Each row is a point on a landscape with many peaks, with its height.
From any point a climber takes the steepest step (rise divided by distance) to one of its 2 nearest points. It stops when none of these is higher. Distance is the straight distance between rows; heights are no part of it.
Doku: [ 20  16 -23  24  15 -33  25  19 -20  19 -19   6  17  14  33 -54   0  -4
 -28  23  39   6]  (h 3.27)
Nube: [-42  -8   1 -35  21 -17 -49   5 -45 -36  57   3 -62  44 -36  45  19 -23
  54 -43  28  41]  (h 4.32)
ziga: [ 13   3 -29   5  17 -21   5   8 -57  -2  24  36  -3  33  -3 -61 -13  -8
 -13   7  39  27]  (h 4.05)
Tep: [ 32  -8 -45 -27  24  31   8  -2  12  13  41  12  28  -1 -15  39 -43  63
 -53 -43 -46 -25]  (h 1.20)
fira: [ -2  -3 -12  39  35 -27  61  48  37   2 -15  64  68 -22  -7 -16 -29  38
 -34  -8 -37 -16]  (h 4.71)
Dokab: [  0   3  18  18   4  13  -9  -9  32   1 -13 -26  22  12  -1  30   9  16
   6 -16 -38 -19]  (h 4.67)
Lata: [ -4  43  21  42  17 -64   5   9 -54   7  -9 -20  29  43  31 -59  38 -50
  44  14  62  42]  (h 0.22)
Matuk: [ 25  16 -23 -27 -45  19  12 -42  11  27 -44 -52 -35 -26  26 -41 -13 -14
 -65  54  46  -5]  (h 3.63)
Tuva: [-10 -51  32   2   2  39  -3  22  55 -28  -6  21  -9 -49 -32  67   4  18
   2 -17 -84 -38]  (h 5.54)
munil: [  6 -16  35  72  34  -8  11  12  64   7 -62 -32  93 -36  48   3  39  11
  17  11 -39  -9]  (h 0.99)
sonik: [ -9  20  26  36  39  -2 -37 -23  29   5 -21 -88  27  11  52  29  34   1
  30 -28  39  50]  (h 5.60)
zud: [-31  12  -6   0  21 -63  19  12  -1   0 -28 -72 -23  16  56   9  53 -44
   5  -2  75  15]  (h 0.35)
Ded: [-12  -9 -21 -47  -3  12 -25  -5 -19 -19  60  21 -53  41 -53  66 -13  19
  12 -51 -28 -21]  (h 3.95)
Zizo: [ -5  13   9  -5  -7  16 -46 -35  -8  -7   7 -42 -31  11   8   4  10 -10
  13  -2  23  45]  (h 2.13)
lik: [ 43 -15 -32  -2  53  23  12  29  35  16  16   3  33 -41  10  55 -24  70
 -73 -41 -36 -21]  (h 1.16)
zaro: [-17 -43  49   8  19  21 -53   1  52  -7 -31 -25 -11 -74  39  51  27  -4
  41  22  19  29]  (h 0.58)
mov: [ 71  35 -35 -15 -28  17  20 -35 -38  46  22   9  75  27 -14 -54 -53  45
 -43  15 -20 -16]  (h 1.39)
magag: [-26 -52  55  51  51   8 -49  18  30 -15 -18  15  27 -54  42  33  20  -2
  58   0   4  27]  (h 0.70)
ret: [-50 -24  49  24  -4  -4  11  20  14 -40   4  52   2  -2 -20  27  16 -25
  59  -5 -50 -32]  (h 3.77)
bemur: [-12   5  -6 -30 -40 -14  68  29  -4 -12  15  47  10  13 -53  11  -1 -20
   3 -20 -69 -65]  (h 6.11)
fikek: [ 57  30 -22 -13 -25  46   2 -40   3  27  15  -1  58  26 -19 -17 -40  47
 -35 -10 -58 -27]  (h 1.30)
tisit: [ 28  26   3  39  27  13 -16 -11  -7  21  -9  -6  57  42  19 -23 -11  25
  -5  -7  -4  25]  (h 1.31)
buz: [ 42  31  13  53  10 -19  10   6   3  42 -32   0  84  27  19 -46   1  18
  10  16  -7  10]  (h 1.21)
Seti: [ 19  28  -9  -3 -46 -13  39 -28  30  39 -66 -65  -5 -18  45 -41   5 -21
 -51  53  30 -24]  (h 3.10)
Guzez: [ -7  13  26  11  -3  25 -44 -29 -21  -9  16  -1  -7  42 -15   2  -6   0
  32 -13 -11  23]  (h 2.21)
nudi: [ 55  21 -37 -30 -21  30  41 -16  43  39 -12 -55  58 -25  17   9 -24  30
 -93   3 -38 -43]  (h 1.91)
sidu: [-19 -36 -19  13  66 -10 -17  51 -30 -27  38  69 -29 -11  -6  -6 -11  14
  -4 -10  40  50]  (h 5.40)
fovek: [ 15  40  48  10 -65  35 -19 -71  -9   1  -8 -11   3  28 -35 -17 -18  11
  33  13 -40  -6]  (h 2.33)
Fifiv: [-53 -47  -2  12  51 -17   9  66   4 -30  23  89 -36 -29 -22  58   3  10
  22 -30  -8 -11]  (h 4.34)
Sed: [ 27   4  16  65  20  -2   9  13  45  27 -50   1  93  -4  23 -21   9  25
   4  11 -34  -4]  (h 1.10)
Lafun: [ 53  20 -55 -27  -2  13  -2 -38 -45  28  23 -28  34  28  -1 -48 -39  25
 -56   1  22  10]  (h 1.56)
Lek: [ 17 -19 -38 -39   6  18 -38  -8 -63 -24  68  44 -43  31 -53 -37 -28   6
  -9 -16  21  28]  (h 4.25)
rired: [ 22  12 -59 -37  19 -18  -8  -8 -38   4  28 -42 -26  22   8 -30  -4  -5
 -47  -8  59  42]  (h 1.88)
Bim: [-24  19  39   8 -37  19 -16 -36  31 -11  -6 -30  -8  18 -17  39   5  -6
  43 -22 -50 -22]  (h 4.33)
Lovim: [ 27   3 -73 -27  -8 -22  72  26  12  43 -11  -7  28 -27  31 -23 -20   2
 -94  21  12 -47]  (h 2.32)
Sode: [  1 -40 -26 -21  36   1 -20  52  11   6 -19   0 -67 -66  28   8  31  -5
 -41  30  72  34]  (h 4.11)
pimi: [-37 -18  64  10 -16  19 -14 -18  57 -36 -14 -34  22 -18 -12  72  25 -10
  67 -17 -72 -22]  (h 4.09)
dipa: [ 11  12  24 -12 -45  43 -34 -50 -28 -12  27  29 -19  39 -48 -10 -32  10
  23   2 -30   0]  (h 2.28)
kube: [-34 -50  57   3   7  31 -15   6  58 -45  -7 -14   9 -50 -26  98  36  -4
  41 -32 -92 -28]  (h 4.82)
paf: [-12 -50   7 -11   0  24  24  43  47 -18 -12  43 -36 -66 -23  45  -7   4
 -36   4 -45 -41]  (h 5.22)
tobob: [-36  -4  13 -18  -4   1 -38  -6 -37 -34  53  26 -45  57 -46  47  10  -1
  54 -49 -16   3]  (h 4.13)
Saf: [ 52  20 -21  16   9  26 -32 -33 -30  13  12  -3  29  35  -3 -56 -28  28
 -29   3  17  41]  (h 1.42)
tamek: [ -1 -37 -14 -19  16  26 -37  30   7  -3  12  24 -52 -34  -9  38  -2  21
 -18   0   7  17]  (h 1.52)
Duguf: [-36  19  40  28  -7 -54   2   8 -47 -19  -1   4  -2  22  23 -31  33 -74
  65  19  42  24]  (h 0.16)
Neged: [ -6  44  -4  20   6 -77  28   5 -25  18 -39 -62  12  30  47 -35  37 -54
  11  21  73  21]  (h 0.28)
lir: [ 14  13  17  24 -39  -6  30 -13  34  23 -63 -27  26 -21  24 -33   2 -25
 -14  45  -2 -33]  (h 2.69)
tegen: [ 10 -30 -28 -16   0   5   3  17  26  16 -39 -16 -47 -45  32 -18  15 -21
 -54  41  52  -3]  (h 3.52)
geb: [ -7   7 -16  43  26 -48  42  44   0  18 -23  19  48  14  28 -22  19  -5
   4   8  18  -7]  (h 3.43)
meru: [  0  29 -25 -21   6 -12 -25 -34 -18   0  15 -82 -43  23   9 -12  14  -3
 -13 -24  57  57]  (h 2.03)
ruz: [-10  10  61  45 -11 -15   7  11 -25  -4  -7  60  57  25  -7 -38   9 -16
  86  16 -21  -4]  (h 3.94)
nub: [-22   0   6 -59  13  10 -64  33  -9 -30  22 -39 -81 -44  -1  23  31 -10
  42   0  66  81]  (h 4.98)
dekem: [-49  21  51   4 -50 -39   9 -22 -39 -24  -3  -1 -35  12   0 -13  23 -73
  75  33  24  -2]  (h 0.11)
ruko: [ -7  -1 -11  55  49 -50  65  56  36  17 -36  29  81 -15  21  -9   8  20
 -13  -9 -13 -14]  (h 4.06)
kes: [ -9  27  26  20   9  -1 -20 -30  23   4  -9 -67  27  38  19  42  18  12
  31 -35  -6  14]  (h 5.10)
nid: [ 12 -16 -29 -33 -14  32 -13  -7 -13  -9  49  52 -18  22 -54  17 -40  32
 -10 -28 -46 -32]  (h 3.82)
laga: [ 21 -22 -37 -20  16  14  -5   8   1  12  15  11 -25 -12   8   4 -16  17
 -44  -6   9  -9]  (h 1.61)
Lovid: [ 29 -19 -47 -16 -11   1  38  17  14  33 -33  11 -10 -37  33 -46 -17 -10
 -88  47  38 -30]  (h 2.88)
guvok: [-68 -66  36  10  15   5  -5  48  13 -48  23  81 -30 -32 -24  55   8 -15
  60 -14 -39 -23]  (h 4.04)
vob: [-10  56  28  -9 -64  -5  12 -73 -40   1 -17 -39 -58   9  -7 -55  -3 -33
  24  44  25  14]  (h 4.86)
zet: [ 28  67  45  19 -67   8  18 -64  13  25 -18 -51  39  42 -28  -6 -10  16
  36  -9 -56 -13]  (h 2.39)
birin: [-29 -41  55  63  42 -10 -10  18  46 -14 -42  -7  64 -44  55  15  32  -8
  50  13  -2  -2]  (h 0.83)
rur: [  5 -20 -40 -10  31  -2 -24  27 -55 -20  48  64 -31  18 -26 -52 -18   6
 -19  -8  40  44]  (h 4.68)
riko: [ 36  14 -54 -52 -45  10  56 -11  13  42  -1 -23  31 -19   4 -13 -22   9
 -83  19 -23 -66]  (h 2.02)
pugoz: [ 29  37  30  17 -48  -1  16 -31  23  24 -42 -33  39  16   5 -29   0  -4
   7  25 -33 -20]  (h 2.49)
Siv: [-25 -18 -34 -32 -17 -22  50  36  -7 -21  28  54 -34  10 -40  28  -8 -18
 -19 -18 -36 -66]  (h 5.67)
Fasev: [-32  -3  46  38   7 -13  32  28   5 -21  -3  78  47  19 -26  -3  13  -2
  61 -11 -54 -21]  (h 3.75)
pur: [  8  -1 -31 -39 -14   8  -1 -19 -60 -13  56  59 -21  55 -50 -21 -32  19
  -6 -24 -12 -16]  (h 3.99)
fugub: [ -2 -20 -12 -59  19  12 -59  52   6 -11   2 -26 -91 -60   5  22  36  -1
  -8  20  79  65]  (h 4.60)
rov: [ -6 -15  -3  17  16   4  32  29  28  -9  -1  68  31 -22 -20   4 -25  20
 -18  -9 -58 -30]  (h 5.24)
zabiz: [ 33  24   7  -4 -50  39 -20 -66   9  22 -26 -54 -29 -14  16 -54 -20   4
 -32  38  31  25]  (h 4.14)
sidaf: [  7   5 -27  -7 -10 -17  71  40  -9   3  18  81  35  11 -37  -2 -30  13
 -18 -26 -52 -43]  (h 5.68)
bug: [  1 -30   8 -37  -3  47 -49   8  19 -15  21  19 -53 -22 -36  66 -13  35
  12 -16 -29   0]  (h 1.45)
duzo: [-19  -2  35  46  25  -6 -33  -5  13  -2 -23 -40  35   4  47   4  26 -25
  50   6  30  41]  (h 4.95)
tid: [-12   9  49  60   9 -13 -11  -2  -3   1 -24   6  52  12  31 -26  21 -22
  59  17   7  13]  (h 4.35)
setog: [ 52  -9  -8  26  61  42 -22   4  46  28 -10 -24  54 -30  18  35 -11  75
 -53 -36 -31   4]  (h 1.11)
Kasin: [ 21  18 -53 -32   1  -1   8 -21 -19  18  15 -31 -12  22   6 -13 -13   9
 -42  -9  25 -11]  (h 1.73)
nebil: [  8  42  32  -5 -68  44 -19 -88 -21   5  -9 -48 -46   0 -14 -45 -23  -6
  16  24  13  43]  (h 4.49)
Lar: [-17  -5 -41 -64 -33 -17  33  -9 -33 -12  32  31 -64  25 -36   8 -12 -27
 -18  -1   4 -50]  (h 5.08)
sose: [ 37  17 -51 -42 -12  15  29 -14 -16  24  48  10  56  20 -28   9 -39  44
 -52 -32 -55 -45]  (h 1.24)
tapu: [-34 -18   8 -28   7  -4 -56  16 -26 -28  34  -6 -72  -1 -11  23  17 -19
  45 -13  41  55]  (h 4.59)
gasi: [-10   0 -42 -48 -31 -27  24  -9 -51  -8  13   7 -69  17 -19 -35  -6 -38
 -26  26  50 -14]  (h 4.69)
saron: [-41 -33  24 -11   3   1 -27  10  35  -8 -29 -36 -41 -54  31  45  35 -29
  18  21  31   7]  (h 0.50)
Kel: [-55 -39   2  27  57 -28  -2  57 -13 -31  22  74 -25 -15  11  23   6 -14
  30 -10  23  15]  (h 4.72)
Bote: [-44   1  -1 -10  -1 -26  -5   7   8  -7 -14 -51 -56 -10  35  23  30 -46
  13   4  53  11]  (h 0.41)
folav: [  6  32  -8 -25 -44 -16  24 -44 -46   5   2 -15 -48  21 -14 -59 -13 -33
 -10  35  35  -3]  (h 4.29)

Where does a climber stop that starts at each point below?
Duguf | vob
zet | vob
Tep | vob
nudi | nub
magag | vob
geb | bemur
riko | nub
bug | nub
